The views of a scene show one set of named points, each view turned or mirrored, and shifted as a whole, with a little noise and some points left out.

Scene 1
View 1
gom: [ 12   9 -41 -25  32 -43 -32 -11  -7  30 -34  57  -2  56 -16 -51]
mufa: [ 31  38   5 -31   8  10 -30  11  40  -9  61  41 -27  22  -2 -31]
mazas: [ 25  27 -14 -33  16 -10 -33   4  21   5  29  54 -20  38  -6 -40]
Geru: [  5 -17 -13 -23  46  -8  13   5   4   7 -33   2  17  12 -20  -5]
voz: [ 11 -32  -5 -27  66  -4  14   7   3  20 -24  -5  20   6 -26 -11]
tet: [ -1  25 -13 -13  -4 -10   3   8  27 -23   6  38 -14  15   5 -10]
vabo: [ 40 -33   5 -45 102 -10 -33  -5  -5  53  -7   8  22  27 -47 -47]
tad: [  6  -9 -45 -21  44 -38 -12  -2 -14  25 -49  39   7  45 -18 -40]
sudib: [ -4 -34 -17 -13  60 -11  21   8   1   9 -45  -9  24   8 -18   0]
gidek: [ 52 -17   6 -54 101 -10 -57  -4   3  62  24  32   9  37 -45 -69]
tefa: [ 13   1 -19 -25  27 -14  -7   5  15   6  -7  33   0  25 -10 -19]
Lat: [ 16 -14  14 -29  55  16  15  18  27   3  18 -11   8  -8 -20   3]
View 2
tad: [ 39 -17  -9  32  42  31   9  23  18  48   1 -35  -3 -25  13  26]
gidek: [ 89 -30 -46  46  82  10  29  25  44 -25 -23 -33 -20  46  18  49]
mazas: [ 68 -10 -25  42   2  37 -10   0   7   4  -3   4  23  48   7  48]
Lat: [ 32  30 -17   0   8  11  29 -30  10 -58 -35 -27  -9   9 -11  14]
tet: [ 40   7 -15  24 -41  44 -31 -25 -17  14   4  15  43  35   0  32]
tefa: [ 39   2 -10  26   7  29   5  -3   5   6  -9 -19   9   7   1  23]
Geru: [ 24  16  -8   8  19  18  26  -3  15   6 -19 -35  -4 -22  -3  18]
gom: [ 54 -27 -20  44  40  33   0  33  17  48  12 -20   7   0  19  43]
vabo: [ 77 -31 -36  44  99   7  41  40  48  -7 -18 -53 -33   3  19  47]
sudib: [ 15  23   0  -6  34  11  38  -3  11  -5 -26 -44 -19 -43  -8   5]
voz: [ 27  15 -13   7  41  10  39   0  19 -16 -23 -43 -17 -19  -5  16]
View 3
Geru: [-7  3 -8 -4 39 -6 -7  7  2  6 30 15 -7  4  4  2]
Lat: [ -7  38  18 -31  61   9 -41  37  13 -20  31 -13  -4 -11  18  -3]
vabo: [ -8 -16 -41  -9  51 -60   3  -7  32  19  87  57  13 -17  26   4]
mazas: [-18 -28  20 -18  27 -53  44 -11  16 -15  34  -4  25 -21   5 -63]
sudib: [ -2  14 -17  -4  37   6 -26  10  -2   9  34  17 -16  10   2  33]
mufa: [-26 -15  34 -38  49 -49  25   9  26 -38  32 -19  36 -39  18 -79]
tet: [-12   2  35 -17  33  -7  18  10  -4 -28   5 -28   8  -6  -5 -49]
gom: [-10 -35 -13   8   7 -48  56 -33  -7  17  32  28  10   5  -9 -27]
tad: [ -4 -22 -21  15  13 -29  32 -22 -10  18  33  24  -5  15 -12  -3]
tefa: [-11 -12  10 -13  35 -29  17  -6   3 -10  28   1   8  -4  -3 -26]
View 4
gidek: [-20 -47 -11  13 -10   9  14 -12  26  49  31 -16  33  58  64 101]
gom: [-19 -11  -8   8   6 -19 -23 -45  19 -28   5 -16  19   6  46  66]
vabo: [-35 -40  -7  14 -16   7  30   3   6  35  28 -17  21  60  46  73]
mazas: [  3  -2  -3  -2  19  16 -29 -46  44  36   8   8  18 -19  24  54]
voz: [-45 -14  -8 -10 -21   3  26  16 -13  14   9   5   2  39   9  20]
Lat: [-29  -9  -5 -13 -19  28  25  20  10  63   8  21  -8  19  -9   0]
tefa: [-19   4  -4  -5   4   5  -3 -23  20  12   2   6   5  -6  16  28]
tad: [-33  -9 -14   6  -4 -19  -7 -23   1 -41  -2 -13  13  14  35  51]
mufa: [ 10   1  -2 -12  21  28 -21 -41  54  77   8  26   9 -31   7  30]
Geru: [-33  -3  -8  -6 -14   1  17   6 -10  -4   1   5  -6  16   6  13]

Which points are out of place in each view (at most two, in the order of its rows)? Write - if all are in place.
view 1 -> -
view 2 -> tet, vabo
view 3 -> Lat
view 4 -> -
